A landscape with many valleys, sampled at points; each row gives a point and its height.
From any point a ball takes the steepest step (drop divided by distance) to one of its 4 nearest points. It stops when none of these is lower. Distance is the straight distance between rows; heights are no part of it.
Q983 h=3.40: [140 141 122 173  37 130 117 158 145 129]
Q337 h=2.39: [116 133 123 152  20 124 146 155 127 133]
Q489 h=6.97: [134 149  86 151 103 128 135 107  76 109]
Q679 h=1.66: [139 132 147 137 210 123  97 135 156 118]
Q460 h=1.94: [120 132 117 137 205 112 115 138 122  91]
Q977 h=3.27: [153 122 144 105  41 130 114 163 173 136]
Q520 h=4.50: [155 152 126 126 105 134 113 121 115 113]
Q492 h=3.61: [100 112 144  93  48 128 177 110 110 172]
Q2 h=4.42: [100 130 119 123  69 130 163 102  97 158]
Q95 h=0.72: [134 147  85 190 209 120 107 121 108  91]
Q6 h=2.86: [117 130 110 163 178 128 122 124 120 127]
Q824 h=4.87: [ 79 101 143 125 126 134 156 125 130 171]
Q362 h=3.77: [169 135 144 118  72 130 103 164 161 114]
Q458 h=1.21: [190 166 124 146 171 129  83 104 135 101]
Q646 h=5.62: [ 99 112 129 141 153 126 138 124 128 145]
Q400 h=1.05: [187 155 129 152 191 128  81 110 139 105]
Q890 h=3.48: [152 131 153  87  99 141 121 114 145 143]
Q274 h=4.14: [132 109 160 101 144 137 120 115 167 160]
Q561 h=7.26: [159 160 102 138  95 128 108 136 103  94]
Q456 h=2.55: [159 137 141 128 154 132 106 103 147 129]
Q644 h=0.62: [148 141 137 124 136 134 113 103 130 128]
Q361 h=3.17: [157 108 159  63  35 137 138 159 178 154]
Q892 h=3.89: [ 96 102 146 104 184 123 136 152 137 124]
Q525 h=3.24: [ 96 127  89 181 180 125 136 122  98 108]
Q299 h=1.06: [151 149 126 161 188 128  97 110 131 109]
Q638 h=6.01: [182 159 126 117 120 134  85 131 133  92]
Q726 h=1.30: [116 116 138  75 225 117 134 145 126 100]
Q77 h=2.73: [116 109 165 111 192 126 121 147 152 126]
Q293 h=3.99: [120 117 142 114 104 138 139 108 128 163]
Q727 h=2.65: [126 127 144  92  51 126 149 130 127 148]
Q484 h=4.49: [121 134 121 125 102 137 136 102 111 140]
Q59 h=1.56: [135 134 110 171 177 127 109 113 120 120]
Q300 h=1.99: [123 130 130 121  41 125 142 162 130 129]
Q668 h=4.88: [127 149 102 154  69 128 129 153  96 107]
Q738 h=3.56: [137 117 155 125 168 131 112 121 162 140]
Q862 h=0.90: [158 148 107 180 198 123  95 114 125  97]
Q662 h=3.14: [151 111 164  57  82 135 135 119 166 164]
Q298 h=5.42: [158 146 127 143  60 130 102 164 145 111]
Q664 h=5.97: [ 87 113 114 157 129 129 158 112 111 158]
Q745 h=6.36: [134 147  96 153 125 132 127  96  89 118]
Q625 h=5.95: [ 62  92 132 118 148 122 163 146 117 142]
Q760 h=3.03: [128 108 150  71  33 129 154 149 147 153]
Q334 h=2.52: [105 134 112 169  24 126 152 153 112 130]
Q976 h=6.31: [ 81 109 113 127 190 119 148 144 105 111]
Q404 h=5.79: [ 68  99 121  87 189 112 170 132  95 120]
Q572 h=1.73: [118 138  78 205 183 128 125 109 104 101]
Q401 h=2.99: [132 116 156  66  59 131 151 126 148 164]
Q347 h=4.04: [160 159 108 146 145 134 106 103 110 113]
Q18 h=3.39: [113 105 159  85  94 136 150 104 141 177]
Q960 h=1.52: [128 118 157  72 216 110 119 144 136 106]
Q351 h=1.82: [ 92 108 124  73 223 117 148 118 104 114]
Q764 h=1.34: [112 122  82 182 205 114 136 139  98  82]
Q185 h=4.38: [ 84 112 140 115  82 138 173 102 115 178]
Q282 h=3.59: [177 137 130 155  29 141 108 154 178 147]
Q386 h=3.98: [121 133  91 186 164 135 125 103  99 119]
Q844 h=3.28: [118 108 170  94 186 117 126 147 163 135]

For each start below, name the point where the ball stops.
Q745 | Q644
Q458 | Q95
Q679 | Q95
Q662 | Q300
Q646 | Q95
Q561 | Q644

Call two points neighbours if one is among the 4 nearest of the other. Go from one point of each pair to the other, from neighbour to neighbour, staying as low as possible. Name the highest point that can't be avoided.
Q726 and Q300 | Q890
Q95 and Q644 | Q456
Q644 and Q726 | Q77
